A landscape with many valleys, sampled at points; each row gives a point and its height.
A ball rolls from a point to the lowest of its 2 nearest points, and stops where none of them is lower. Distance is the straight distance between rows; heights are no part of it.
Sezam: [-3 45 14 20 23 -2 -19 10 -26 17 13 -13 5 -9 -15 -47 -8 -31 -1 2 12 9 6]  h=489
zun: [-15 22 1 17 -3 -17 46 -3 4 22 -35 7 21 21 4 25 -9 15 9 -20 5 -29 -1]  h=747
belo: [15 -31 1 15 24 11 -8 -2 10 10 11 16 10 -18 13 -21 -40 -10 4 -2 11 11 26]  h=637
Lita: [35 -32 -20 -18 -20 15 -7 9 -10 -9 -9 -28 -23 3 31 0 24 -18 21 -8 -7 -4 -5]  h=287
lubo: [-9 -14 1 18 1 -17 4 -23 15 11 -16 21 4 13 5 22 -11 29 -8 13 -11 -9 18]  h=712
mus: [5 -17 10 5 -2 -10 -3 13 31 -10 20 17 36 -2 -18 0 20 -16 -3 -15 10 30 -4]  h=506
Pib: [0 19 19 8 -12 17 -13 -9 -3 6 0 7 1 3 -27 -28 1 3 -13 11 7 4 -24]  h=432
mizup: [-1 5 -5 -18 -9 8 6 -23 -1 -22 -26 22 -22 2 -8 -11 -9 39 -16 18 9 11 -36]  h=224
losi: [0 25 15 -21 -30 31 15 -11 -13 -9 -15 -9 -6 -7 -4 -33 -27 -8 2 -6 -17 -1 -26]  h=418
zufin: [31 -41 -14 -19 -1 22 -6 9 -14 -14 -15 -10 -20 -6 23 -17 -4 -6 9 -7 4 -7 -3]  h=241
momab: [24 9 -5 15 22 -26 -6 16 -17 19 -2 20 -21 20 10 -13 -12 -17 14 7 19 5 5]  h=719
zedif: [-1 38 27 -7 -18 -3 5 9 -8 22 20 0 0 8 -11 -8 18 -31 9 -7 5 5 -10]  h=395
Gibir: [4 13 -19 -8 -5 -21 -1 -10 14 -8 -17 17 18 -11 6 -5 20 27 -16 -7 24 12 -28]  h=431
gazag: [7 0 -3 9 -9 7 -15 34 8 -4 23 -27 15 7 -18 18 8 1 -14 28 -16 -4 -7]  h=634
bet: [-5 -44 -9 8 6 42 -26 18 -19 -17 2 -29 1 -1 -26 -9 28 -25 -17 5 -4 -26 -8]  h=247
tagi: [1 -33 2 6 17 -20 -9 2 31 8 13 33 25 -9 0 7 19 4 -8 -22 18 10 4]  h=481
vuta: [-10 -14 1 -10 34 20 -10 -19 -28 7 -17 -7 -17 -25 11 -12 -20 12 -7 16 -9 1 45]  h=205
Nibik: [-14 -19 2 19 -4 11 -2 0 23 4 14 -7 29 -9 7 22 -18 2 -18 6 -20 -10 28]  h=693
kav: [19 18 -5 -14 -33 2 17 -13 -21 -17 -36 29 -42 38 2 11 6 -12 9 5 4 8 -20]  h=539
zilim: [26 -17 23 11 -17 -25 4 15 14 20 20 26 -13 36 -12 40 23 -21 5 3 0 6 11]  h=473
rupa: [-19 24 -4 -13 2 2 -6 -26 -11 -10 -28 -6 5 -26 13 -12 14 26 -33 7 -8 -6 -3]  h=421
zibu: [3 53 2 -7 -39 3 8 -14 -11 10 -16 8 -7 29 19 18 -19 -2 -8 9 10 -16 -33]  h=288
ras: [4 -32 1 -5 12 -8 25 -12 16 4 -7 30 -24 14 9 -15 -20 11 35 -19 4 10 4]  h=667
lak: [-14 -36 0 -9 28 -8 24 -22 15 -2 -17 23 -6 -13 -3 -17 -30 33 16 -16 6 5 16]  h=681
nuv: [-23 59 52 -8 -24 -1 16 -7 3 24 7 18 5 24 -9 9 20 -29 0 -23 31 -12 -18]  h=657
Siref: [7 -33 1 8 15 0 -14 5 17 -23 22 10 23 -23 -1 -13 4 -27 -4 -21 19 21 -3]  h=527
zev: [2 21 25 8 -6 -6 -7 46 -8 29 37 -20 15 19 2 21 -20 -46 1 4 -11 -8 18]  h=265
volig: [-23 56 12 -5 12 -20 6 -21 -23 18 -6 3 -15 10 2 -8 -13 19 -4 12 -7 -2 5]  h=761
vud: [-20 -19 12 17 -5 9 -14 -13 18 4 23 1 26 -12 -11 20 11 11 -39 17 -18 -16 11]  h=685
fiv: [4 -5 -9 3 19 -13 3 -14 9 15 15 -10 -11 0 21 16 -25 31 22 16 -11 5 42]  h=783
Los: [16 60 13 -20 -32 -6 7 -3 -15 18 -13 11 -1 15 20 7 4 -20 4 -11 28 -3 -37]  h=200
moz: [33 -21 -18 4 -4 11 -18 13 -16 -3 -17 -10 -3 -10 8 -22 4 -23 -9 5 18 -7 -8]  h=181
zifor: [-14 12 -10 -8 -22 8 22 -7 12 -6 -8 -8 21 -12 14 5 -34 17 11 -2 -17 -6 5]  h=649
vom: [7 16 -25 -11 17 -46 -4 13 6 7 13 -4 11 -10 28 -4 13 8 18 -19 6 23 5]  h=689
desa: [-7 -22 19 11 5 -7 1 -7 1 27 20 -1 -15 14 11 6 -20 -14 8 6 -27 -4 39]  h=176
guti: [14 47 0 -12 -25 -3 -1 -16 -24 11 -18 2 -8 2 10 -12 15 -12 -10 -12 3 -6 -28]  h=97
notub: [26 37 7 2 -32 10 -19 -3 -25 8 -19 -15 7 -8 7 -18 19 -27 -25 0 -12 -12 -15]  h=182
pog: [-8 -15 -7 -6 -16 -12 -19 -22 3 -5 -13 14 -4 0 12 28 49 22 -34 -2 -8 -13 -11]  h=469
gud: [9 1 -20 -3 3 -24 0 -27 -16 -9 -57 40 -25 10 14 -3 -6 22 -16 10 5 -7 -11]  h=484
kito: [-13 44 11 6 -27 -14 13 -25 -15 15 -37 0 7 10 10 10 -1 5 -21 -8 -17 -33 -11]  h=541
Rit: [20 18 -15 -2 -10 -32 -11 1 1 0 -18 21 0 10 11 15 18 15 -19 12 13 9 -20]  h=462
Gareb: [1 26 1 3 -1 11 5 -17 -10 11 -22 11 11 -11 12 -22 -37 1 -15 7 1 -6 2]  h=344
kez: [-15 -7 -13 10 2 -10 -3 -5 27 -21 4 -4 44 -44 16 14 -27 -1 -6 -15 4 4 11]  h=366
Nunik: [15 17 -13 1 -21 4 3 1 -10 13 -2 -21 9 1 30 17 -25 -11 -2 3 -14 -6 13]  h=626
Noziz: [9 -27 -15 9 23 -1 -32 -2 12 1 20 4 22 -28 17 18 -15 15 -21 6 19 -6 24]  h=612
luvug: [-26 25 17 10 24 -46 22 3 21 28 14 19 21 12 -10 11 6 17 10 -15 -1 7 12]  h=379
Nebod: [5 27 -11 10 13 1 -27 -1 -15 -3 -10 -17 -2 -7 -12 -24 20 16 -23 27 15 -3 -8]  h=255
redad: [-3 -38 -16 9 26 24 -26 -11 4 -5 22 7 3 -29 16 -8 -26 1 -5 6 19 3 27]  h=625
bukod: [-9 9 -13 -10 2 -37 23 -3 7 6 -7 -1 1 -1 22 10 17 19 26 -28 -8 8 10]  h=682
Mel: [13 0 -19 -14 -16 -20 16 7 19 -12 14 -1 -1 12 13 18 10 27 26 6 -4 27 -14]  h=777
lodo: [-12 15 13 16 28 -32 3 9 29 18 25 27 23 1 -17 -2 -11 9 1 0 14 21 14]  h=415
Bez: [-22 11 19 3 6 -7 24 1 11 26 11 3 20 0 17 -3 -37 -27 23 -31 -1 -11 24]  h=275
dibo: [7 -12 -10 13 -7 -18 3 -11 -1 -11 -8 22 -30 27 2 10 -4 14 3 24 -12 7 -3]  h=810
lono: [19 29 5 13 -5 20 -34 6 -11 -14 -8 -17 -2 -9 -28 -31 27 8 -16 14 22 -11 -39]  h=321
gegen: [10 -12 9 14 -2 -28 -5 9 8 31 18 1 -11 23 27 35 -14 -10 17 -9 -16 -10 34]  h=102
forun: [20 14 11 8 -18 7 -15 17 8 -3 13 9 6 14 -31 -11 27 -6 -9 16 18 9 -20]  h=482
Kepok: [-11 -11 -6 -3 41 24 -17 3 -24 -6 2 -15 -4 -31 -5 -31 -15 0 -2 20 6 2 32]  h=156
lozus: [3 -53 -11 20 24 1 -30 0 1 -5 9 -5 -36 16 9 21 11 19 -1 21 3 -9 17]  h=423
gab: [10 -1 -3 11 4 -10 8 -6 8 9 -18 14 27 -20 18 -6 -37 0 -14 -12 10 -8 12]  h=304
bipa: [-3 -27 4 -3 -4 35 -11 -5 -10 -8 -3 -4 -18 11 -23 2 20 17 -34 27 -4 -15 -9]  h=343
gotus: [-16 -36 -17 5 40 17 -22 -14 24 -10 42 7 5 -27 6 15 -15 26 9 9 20 10 17]  h=639
kal: [-27 -35 -20 13 28 27 -34 18 -10 -40 20 -25 18 -29 -23 -17 -1 -25 2 -2 37 -5 -12]  h=561
fiz: [-11 -9 -19 -24 0 1 14 -16 2 -19 -20 -3 7 -32 21 -12 -3 9 9 -33 -13 8 -2]  h=717
guba: [-28 44 51 -18 -25 20 21 -10 -11 26 17 5 -21 37 -13 5 17 -34 11 -2 8 -7 -12]  h=633
zari: [-11 17 6 3 9 -39 21 12 29 10 12 -2 32 -6 0 18 -5 2 23 -34 -1 9 13]  h=346
ven: [7 17 9 -14 -46 16 23 -13 4 4 -8 8 -4 19 -11 3 -14 2 3 12 -17 -3 -25]  h=730
sinib: [22 8 -15 6 6 -27 -15 17 -14 2 3 2 -15 15 10 10 33 3 -7 16 6 17 -10]  h=490
lal: [12 -9 -9 -3 -21 11 5 2 7 2 0 -3 13 -5 11 1 -17 -8 -1 2 -10 1 -5]  h=636
luz: [-22 -32 0 -21 34 25 -15 -27 -15 -12 1 -3 -13 -40 15 -7 -14 14 -4 -12 -7 -5 44]  h=245
subeb: [1 12 -14 -17 -17 -13 21 -9 6 -14 -8 12 -20 19 4 24 22 30 5 18 -15 14 -24]  h=788
nuved: [37 -1 28 0 -20 -4 13 28 19 15 24 17 -17 29 -36 25 27 -28 16 8 25 17 9]  h=487
mev: [-8 21 -10 -28 -13 0 31 -12 -1 -2 -32 -2 12 -12 14 -13 -3 4 19 -36 -9 3 -15]  h=711
mino: [-31 51 30 -13 -8 -9 22 -22 -20 17 -11 9 -15 25 -9 -7 -3 -1 0 3 -15 -9 -17]  h=752
barip: [-11 -23 -6 29 19 -27 23 -22 15 10 -41 19 -2 4 3 23 5 38 1 -8 2 -23 16]  h=722
guri: [29 12 -12 17 -24 -7 -3 11 -11 -14 -19 12 -40 45 5 30 10 -15 3 32 -8 0 -8]  h=391
lasa: [29 14 -6 18 -12 13 -19 7 -31 4 -14 -9 3 -10 -3 -37 4 -28 -18 6 7 -10 -16]  h=240
Supe: [-19 24 21 17 26 10 -16 5 -13 6 11 -5 -1 -6 -43 -56 8 -15 -1 -3 4 13 -6]  h=510
Loruv: [-26 10 12 -9 13 21 -8 -17 -25 -14 -10 -17 3 -42 -2 -31 -12 -4 -18 -3 -22 6 15]  h=350
zogip: [12 -8 -2 -5 -26 -12 21 -17 15 -10 -24 31 -22 30 1 25 9 16 14 9 -5 7 -14]  h=800
Guku: [-6 -10 20 19 -11 0 -23 18 28 -4 32 5 41 -5 -32 18 -1 -22 -34 1 -10 4 3]  h=663
bovi: [16 28 -13 -2 -17 -15 -22 14 -7 -3 9 -7 28 -27 14 9 27 -10 -32 -4 -2 5 -22]  h=594
Vumel: [12 -3 -15 -10 -11 19 -5 20 1 -30 7 -20 16 -17 -3 -9 22 -27 9 -12 -2 26 -18]  h=309
gog: [3 -2 12 -17 -18 26 23 -11 4 -9 -10 13 -23 24 -24 -14 -20 15 9 21 -6 11 -23]  h=714
tuka: [-12 -7 9 -3 5 16 19 9 5 -1 17 -6 -5 1 -20 -27 0 -6 19 6 -16 18 -1]  h=272
kisu: [7 -15 -11 -24 -12 16 2 -8 -5 -26 -10 14 -14 7 -9 -5 27 29 -5 21 12 15 -35]  h=326
gezu: [-10 26 38 -3 -5 25 15 5 -7 6 10 -6 -25 23 -45 -28 1 -9 23 0 -4 5 -24]  h=580
Tef: [-2 -51 -12 -6 32 8 -15 -13 15 -7 20 13 -21 -6 9 4 -21 34 14 6 11 3 12]  h=654
Rumu: [19 -14 -40 -19 -6 4 -15 8 5 -28 19 -22 11 -20 21 18 15 17 1 2 13 7 -26]  h=442
Dugab: [-34 -25 2 -31 39 31 -12 -24 -30 -21 1 -4 -7 -41 -7 -26 -5 1 -25 -12 1 0 16]  h=281
magu: [5 32 -16 -8 -19 7 9 -14 2 -6 -11 7 0 5 2 -14 -21 38 -4 28 5 7 -24]  h=81
taguz: [3 -16 -17 -28 -10 10 1 -15 1 -23 -7 10 6 -12 5 2 39 13 -15 -8 1 10 -26]  h=388
vop: [36 -61 -4 -5 -10 16 -15 4 9 -6 3 -13 -31 -3 25 5 25 -13 34 -23 -2 0 -7]  h=340
devu: [-1 -42 7 -2 -10 44 -1 17 -2 -19 -5 -21 -13 10 -35 -21 20 -19 5 6 -5 -5 -4]  h=158
tur: [-4 -17 9 29 1 -4 9 -15 19 23 -14 6 14 -10 10 23 -31 10 -12 3 -8 -23 42]  h=703
foli: [18 8 -14 7 -11 -34 6 5 10 16 -25 1 28 0 25 30 13 -2 -7 -26 -3 -25 1]  h=570
fusi: [-25 -55 -3 -12 24 18 -2 -12 -2 -17 20 3 -28 3 -19 -3 27 22 2 4 -8 3 -5]  h=394
larov: [-16 31 10 -12 -9 -15 14 -28 -27 4 -35 -2 -14 6 -4 1 19 15 -24 -6 -29 -13 -12]  h=523
nido: [-15 -31 -24 -11 -1 5 -12 -30 1 -13 -11 23 9 -13 15 27 31 22 -34 -14 10 -27 -12]  h=445
Sobi: [7 47 19 22 17 -10 -25 2 -26 19 -3 -2 -14 3 -20 -44 -11 -1 -10 14 19 -4 -9]  h=464
Zodem: [21 1 -32 3 11 -10 -26 32 -11 -9 -2 -20 -5 10 0 2 21 17 -11 29 25 -2 -16]  h=497
fonin: [-3 -44 -11 5 13 17 -23 1 -17 -19 3 -1 -36 25 -14 18 27 15 -8 31 5 -14 -8]  h=392
pozol: [-19 55 42 -9 -22 31 18 2 -15 2 19 -12 -13 26 -23 -17 0 -27 22 -7 0 1 -26]  h=609
Bavig: [17 -4 -5 -1 -8 -2 0 27 2 4 26 -15 -7 9 2 6 9 -16 24 1 -9 10 1]  h=341
Bil: [-29 -29 -15 -42 36 19 -8 -11 -29 -24 14 -22 -28 -28 -7 -17 5 16 -2 -7 -6 2 7]  h=315
norav: [6 9 36 3 -16 -5 5 35 -1 21 32 7 23 12 -6 18 -17 -53 11 -22 -8 -3 14]  h=223
tunam: [21 16 -1 0 8 -46 1 18 16 23 -10 27 26 1 22 30 -27 4 -1 -17 25 -11 15]  h=744
Dal: [-6 33 18 7 -11 9 -5 -9 -9 -1 -6 -7 9 -19 -11 -36 -20 -14 -9 -3 -7 -2 -10]  h=382
Pov: [-6 28 39 17 5 18 -3 3 -5 -7 16 0 -4 9 -50 -45 -3 -31 17 -7 12 13 -14]  h=542
Funor: [-20 -7 12 -23 12 14 -3 -15 -24 -6 -20 -9 -16 -17 -18 -27 -17 17 -25 11 -15 2 5]  h=307
nebor: [-6 -69 -1 -16 7 47 6 4 2 -24 12 -12 -23 5 -17 -7 -18 12 8 4 -2 -8 -4]  h=684
Lezep: [-19 36 -4 -7 26 -2 9 -11 -15 8 1 2 -10 -9 5 -16 -21 29 7 21 -4 14 20]  h=768
Pogu: [19 3 -25 4 33 -24 -10 25 -21 14 11 -18 -17 -2 19 -16 13 -5 19 -4 9 10 13]  h=702
nepa: [0 -2 -25 -4 -3 -7 1 -2 21 -14 -5 11 33 -28 18 7 -6 20 -15 -16 8 9 -11]  h=397
sanel: [-12 -16 13 8 -4 -3 8 -6 23 12 13 7 7 8 -7 17 21 4 2 -3 -29 3 12]  h=363
zelit: [17 -13 -8 11 8 -30 -21 13 20 19 7 14 17 -16 25 38 -14 21 -28 2 9 -14 26]  h=596
tetu: [-3 -5 -18 0 32 -22 -11 7 3 5 19 -9 3 -14 23 -10 3 5 6 1 10 20 22]  h=695
norul: [-10 -11 26 7 0 -2 17 3 3 25 29 0 -3 12 6 -8 -26 -32 28 -15 -15 2 25]  h=230
leb: [-7 -9 16 27 3 11 -20 2 3 1 20 1 21 -8 -22 -3 20 -13 -32 14 -11 0 10]  h=676
Fakaz: [-25 41 28 -23 -4 -6 21 4 -10 25 8 6 5 19 10 -10 5 -39 17 -30 4 1 -7]  h=425
divu: [4 -16 -11 11 1 -34 -7 -6 27 9 -11 5 21 -14 23 34 9 24 -18 -17 -3 -11 17]  h=583
dorit: [-6 -19 -4 -9 16 -11 6 -6 -5 -1 2 0 -31 17 11 -6 0 20 14 18 -15 9 12]  h=802
kot: [5 -4 17 13 -10 -23 15 4 12 37 -3 16 11 25 18 33 -18 -15 8 -21 2 -25 19]  h=188
Sav: [-19 25 25 -20 -26 10 31 -12 -1 13 -4 9 -2 17 -15 -6 -7 -5 18 -3 -16 3 -10]  h=741
kib: [-4 26 3 -3 -7 31 -5 6 -21 -16 -9 -30 -10 4 -27 -23 -8 19 -3 32 -13 -6 -15]  h=463
fige: [15 36 -4 4 -34 1 -1 3 -13 1 -10 2 -26 36 -1 21 -11 -5 -1 31 3 -10 -23]  h=347
dubi: [-4 34 30 -8 -26 -3 25 -15 6 11 -23 14 17 -8 -14 -11 27 -24 7 -44 9 6 -21]  h=696
ribev: [-18 -16 -20 -8 19 -24 25 -17 16 -3 -14 -9 1 -14 21 7 5 38 29 -38 -11 -8 14]  h=675
bifid: [-14 25 13 -27 -22 -1 47 -20 0 -4 -41 5 10 0 -13 -9 19 -3 12 -47 -4 -13 -16]  h=704
fel: [11 28 -21 -10 -19 -15 27 6 22 3 -1 9 7 16 11 12 -11 23 15 3 11 20 -23]  h=765
rekul: [12 -33 -3 -13 -16 34 7 7 -2 -24 -5 -8 -3 -9 -8 -22 18 -19 7 -11 -5 17 -19]  h=256
Pefo: [11 34 28 8 -15 6 -14 19 -1 2 16 -15 14 1 -34 -11 10 -35 -4 2 6 9 -15]  h=348
zolib: [0 -48 -11 9 27 22 -25 22 3 -26 21 -1 10 -19 -18 -23 20 -22 4 -10 29 6 -11]  h=545
vope: [1 -7 -16 -9 -5 33 1 14 -10 -26 -9 -39 -18 5 -15 -4 -3 26 5 34 -11 -10 -16]  h=427
zav: [18 6 17 17 -25 11 -21 26 13 11 26 -10 31 10 -14 24 -10 -17 -21 15 -19 -5 -2]  h=648
tun: [-21 -12 7 -14 11 3 22 -9 -3 10 -4 -2 -29 3 -1 -4 -26 20 11 1 -26 2 29]  h=795
vol: [-5 -13 -11 -16 3 9 -12 -20 -18 -12 -24 8 -10 -16 5 3 6 32 -31 18 -3 -7 -9]  h=422
Mag: [-3 -22 2 11 10 -14 17 -7 22 16 -9 -2 18 -8 21 7 -25 -17 26 -39 -10 -14 27]  h=311
Biva: [-1 27 -12 -6 -9 -23 -5 -3 -13 12 -3 -15 0 3 21 16 5 8 -12 10 -18 3 7]  h=614
teso: [16 2 25 -3 -23 6 4 21 5 -3 21 -6 19 1 -3 8 0 -74 20 -33 -5 15 5]  h=267
Mes: [-5 -9 -17 5 -3 5 2 13 14 -14 30 -27 10 -10 0 8 0 11 -4 21 -17 13 -1]  h=621
gimag: [34 -9 4 21 -25 -13 -5 14 0 2 6 5 -28 42 -8 41 26 -15 8 23 -1 -2 8]  h=430
seze: [-14 30 10 -18 4 -6 22 -6 -20 27 1 7 -7 18 37 -16 -27 -26 24 -20 9 2 0]  h=404
pum: [-18 43 3 -10 -2 -3 3 -26 -18 7 -37 -13 11 -33 6 -17 -4 7 -21 -11 -19 -22 6]  h=398
ribil: [-12 -54 -8 4 0 47 -22 -2 -4 -19 13 -8 -8 1 -15 8 12 1 -23 14 -9 -23 -3]  h=296
Ves: [-31 -35 11 16 25 1 7 -14 35 -19 13 13 32 -25 -12 -9 -27 3 11 -28 2 17 17]  h=699
Lupi: [-24 -13 7 19 27 -3 -24 -6 7 -14 19 -6 30 -37 -6 -23 -19 -26 -9 0 1 22 27]  h=159
mal: [-16 2 5 8 8 -2 3 -1 13 -14 19 -2 16 -20 -13 -23 -14 -15 4 -4 -9 24 4]  h=217
Ref: [0 31 -6 -12 -2 2 16 -8 -25 11 -23 7 -8 1 30 -25 -28 -13 9 -2 6 -6 -1]  h=375
zuv: [7 -8 -21 18 5 16 -28 51 16 -35 22 -37 29 -23 -18 6 -25 -25 8 22 14 8 -10]  h=593
tozel: [8 17 -24 -1 -4 -15 -19 6 -11 4 2 -20 21 -24 29 5 2 3 -26 8 -2 1 5]  h=604
Zeded: [23 33 6 20 -1 -5 -16 13 -15 17 -9 9 -9 25 -17 -18 -4 -16 -12 28 19 -10 -11]  h=428
Nizo: [-4 -21 -1 -4 16 9 1 -24 -5 8 2 -18 -24 -10 26 7 -27 16 22 0 -21 -6 50]  h=789
Kisa: [-18 -36 -3 -13 15 35 -10 -25 -17 -18 -1 10 -17 -11 -11 -1 0 28 -38 21 6 -23 -5]  h=386
Beka: [7 -40 9 -22 -17 40 19 -5 1 -22 -11 0 -17 12 -23 -11 -17 11 3 9 -18 4 -7]  h=698
Mos: [3 -55 -3 22 43 -7 -32 10 9 5 29 12 -33 13 -6 1 23 12 10 7 15 5 15]  h=448
Masig: [-11 8 2 -7 -7 -10 -1 -21 -13 1 -21 12 -7 2 -13 3 45 15 -27 7 -21 3 -17]  h=498
Megip: [-18 6 -20 -8 10 -2 32 -16 13 -2 -16 -11 14 -16 16 18 -28 41 18 3 -16 -9 21]  h=659
teni: [-12 -39 9 -4 13 15 12 -19 26 -3 -2 13 7 -15 2 -14 -24 7 10 -22 -12 -1 17]  h=691
ropap: [-16 -8 -1 24 37 17 -24 7 -13 -9 12 -26 12 -41 2 -19 -24 -23 6 9 0 14 44]  h=101
tedag: [-6 -12 26 2 -23 3 23 3 29 14 25 8 7 25 -23 13 14 -20 19 1 -17 10 8]  h=387
Tolaf: [-7 -36 -2 4 22 -7 -14 0 6 5 25 9 -17 10 -9 0 32 6 -7 6 -1 4 2]  h=429
bupob: [39 -22 -16 5 -8 -1 -19 48 11 -3 18 -28 1 8 10 18 0 -20 17 -1 9 -1 5]  h=372
kaso: [35 13 -14 -9 -31 7 6 2 -24 -2 -30 2 -27 25 8 -4 15 -19 13 10 3 2 -18]  h=562
did: [-16 -31 -26 -32 7 9 -8 -22 -10 -22 -7 1 8 -29 20 3 29 24 -19 -26 -7 -12 -15]  h=420
Gibib: [-6 -15 -11 14 17 22 -22 23 6 -26 38 -31 21 -25 -9 8 -14 -3 -1 15 -1 14 5]  h=608
Ditur: [13 1 -11 -5 -15 -24 -4 2 7 4 -1 4 17 -5 18 20 33 -12 -24 -12 -8 -4 -5]  h=581
sugis: [5 -62 -6 11 25 23 -10 9 11 -11 20 -2 -22 8 -5 -11 -7 11 16 11 11 -8 1]  h=671
kuv: [5 -10 -39 -10 5 29 -2 22 -8 -33 -3 -36 -9 -8 -1 -19 2 14 14 20 15 -5 -19]  h=390
tafa: [2 15 31 14 -32 -4 9 -15 9 14 -4 26 -14 36 -30 21 38 -8 -12 15 -12 -9 -2]  h=233
Maf: [31 -2 -30 8 20 -20 -12 23 -23 3 -14 2 -37 17 15 -11 -2 -2 28 8 23 12 -2]  h=710
nepin: [12 60 45 -4 -33 -9 8 -21 4 14 -10 27 16 9 -18 -4 29 -22 -2 -31 29 -3 -27]  h=679
dazel: [-4 -14 -2 11 27 -34 -14 3 27 14 23 30 7 3 -3 7 1 24 -10 7 18 17 12]  h=450
miba: [17 7 32 4 -37 3 8 9 11 8 19 22 -16 33 -46 22 45 -17 -3 28 10 10 4]  h=384
Mana: [-14 -10 -4 15 23 -27 3 0 27 -6 0 -11 36 -29 21 10 -23 -1 13 -39 -2 3 29]  h=339
Vekor: [-21 5 4 -18 29 6 2 -23 -33 -3 -20 0 -39 -4 -4 -4 -17 32 -17 22 -12 3 30]  h=253
Kavi: [-20 -29 -8 -37 16 2 6 -12 -10 -22 12 -16 -30 -1 0 -8 25 28 5 -3 -12 16 -5]  h=356
liga: [9 30 -3 5 -33 -15 16 -9 0 16 -31 4 31 10 19 24 2 -5 -17 -9 -4 -30 -10]  h=556
Reto: [18 -4 -14 -6 -5 -19 8 -13 -11 -10 -43 38 -41 27 21 5 -13 -4 11 -4 5 1 -13]  h=511
saru: [17 13 -2 8 6 -40 -4 10 -8 32 -2 30 -3 23 22 11 -29 -6 0 1 18 -1 12]  h=732
poki: [-3 -5 7 31 16 -30 39 -5 12 26 -30 0 6 13 5 42 -1 16 23 -28 6 -37 12]  h=739
Rav: [-7 11 17 -2 -17 15 22 14 15 3 34 -11 -2 17 -29 -4 14 -18 26 1 -21 23 -8]  h=331
mak: [30 35 7 23 -10 3 -35 21 -8 4 -5 -25 1 13 -31 -12 20 -14 -18 24 22 -18 -20]  h=383
sov: [-7 4 26 16 -17 -18 4 -5 6 27 4 11 6 19 -16 17 23 -8 -23 3 -23 -10 15]  h=323
bifa: [36 -8 -30 -8 -4 -5 -20 44 16 -17 27 -14 14 -13 21 24 4 1 7 2 9 16 -18]  h=405
lovev: [-25 12 9 6 8 -15 44 1 30 14 16 -1 27 7 5 18 -30 -2 35 -29 -7 -4 12]  h=314
sase: [-26 -12 -11 -3 19 -2 26 -12 29 -20 -8 -22 16 -31 14 13 -18 30 27 -25 -10 0 20]  h=668
dera: [2 35 27 15 -14 -9 -13 45 -6 2 32 -25 24 0 -16 8 -2 -49 -6 -6 -11 4 -3]  h=300
rila: [-9 33 -4 -5 -22 -23 38 -2 15 7 -17 8 14 19 15 21 -13 13 16 -12 -2 -12 -17]  h=755
gis: [-7 26 -16 -3 2 -17 8 -5 -3 15 4 2 0 3 20 4 -33 28 20 15 -4 6 27]  h=776
Val: [-23 11 -4 -17 16 11 4 -24 -25 10 -28 -12 1 -38 17 -15 -10 -1 -15 -19 -24 -6 27]  h=376
fepu: [4 -1 -11 8 9 -10 -19 -23 -25 -11 -34 25 -30 5 8 -2 12 15 -41 24 2 -6 -7]  h=454
fese: [5 -17 -38 -5 11 7 -17 12 -3 -12 17 -16 -11 1 8 13 15 28 -1 23 9 0 -17]  h=475
kifig: [21 -29 -6 6 11 5 9 -1 0 5 5 20 -14 1 5 -29 -23 -6 16 -9 14 14 -1]  h=652
Fus: [-17 -16 -25 21 24 16 -39 47 14 -53 18 -29 38 -24 -31 -8 -6 -20 7 3 35 4 -17]  h=577
rer: [6 2 -36 -2 -6 24 -14 29 1 -35 2 -49 15 -21 1 -5 3 -4 2 5 6 7 -19]  h=353
Nuzu: [-1 18 -15 14 34 14 -23 11 -25 5 -6 -15 -7 -15 -10 -23 -3 3 -11 37 20 -1 16]  h=207
dibuv: [26 5 11 -3 -23 0 10 38 -2 10 28 -20 0 19 4 12 16 -54 31 -11 1 9 3]  h=305
Kan: [-2 -7 6 34 13 -36 27 -17 2 16 -41 30 -13 29 2 27 10 16 10 -21 3 -32 8]  h=731
Vad: [0 17 8 -12 -22 46 -1 3 -8 -22 -6 -32 1 -9 -22 -26 -4 -6 -7 7 -18 2 -30]  h=455
bavur: [8 1 8 9 -10 -15 10 4 11 26 -10 23 27 8 8 -4 -18 -25 -5 -19 7 -10 5]  h=257

For each start below, name the point where the ball stops.
barip => gegen
Fus => gegen
sinib => gegen

Two balls start at each pair of points below. Name the first point that both come to, or write none.
zuv and lal => none
gis and Nunik => foli
lak and ribev => foli
Megip and dorit => foli
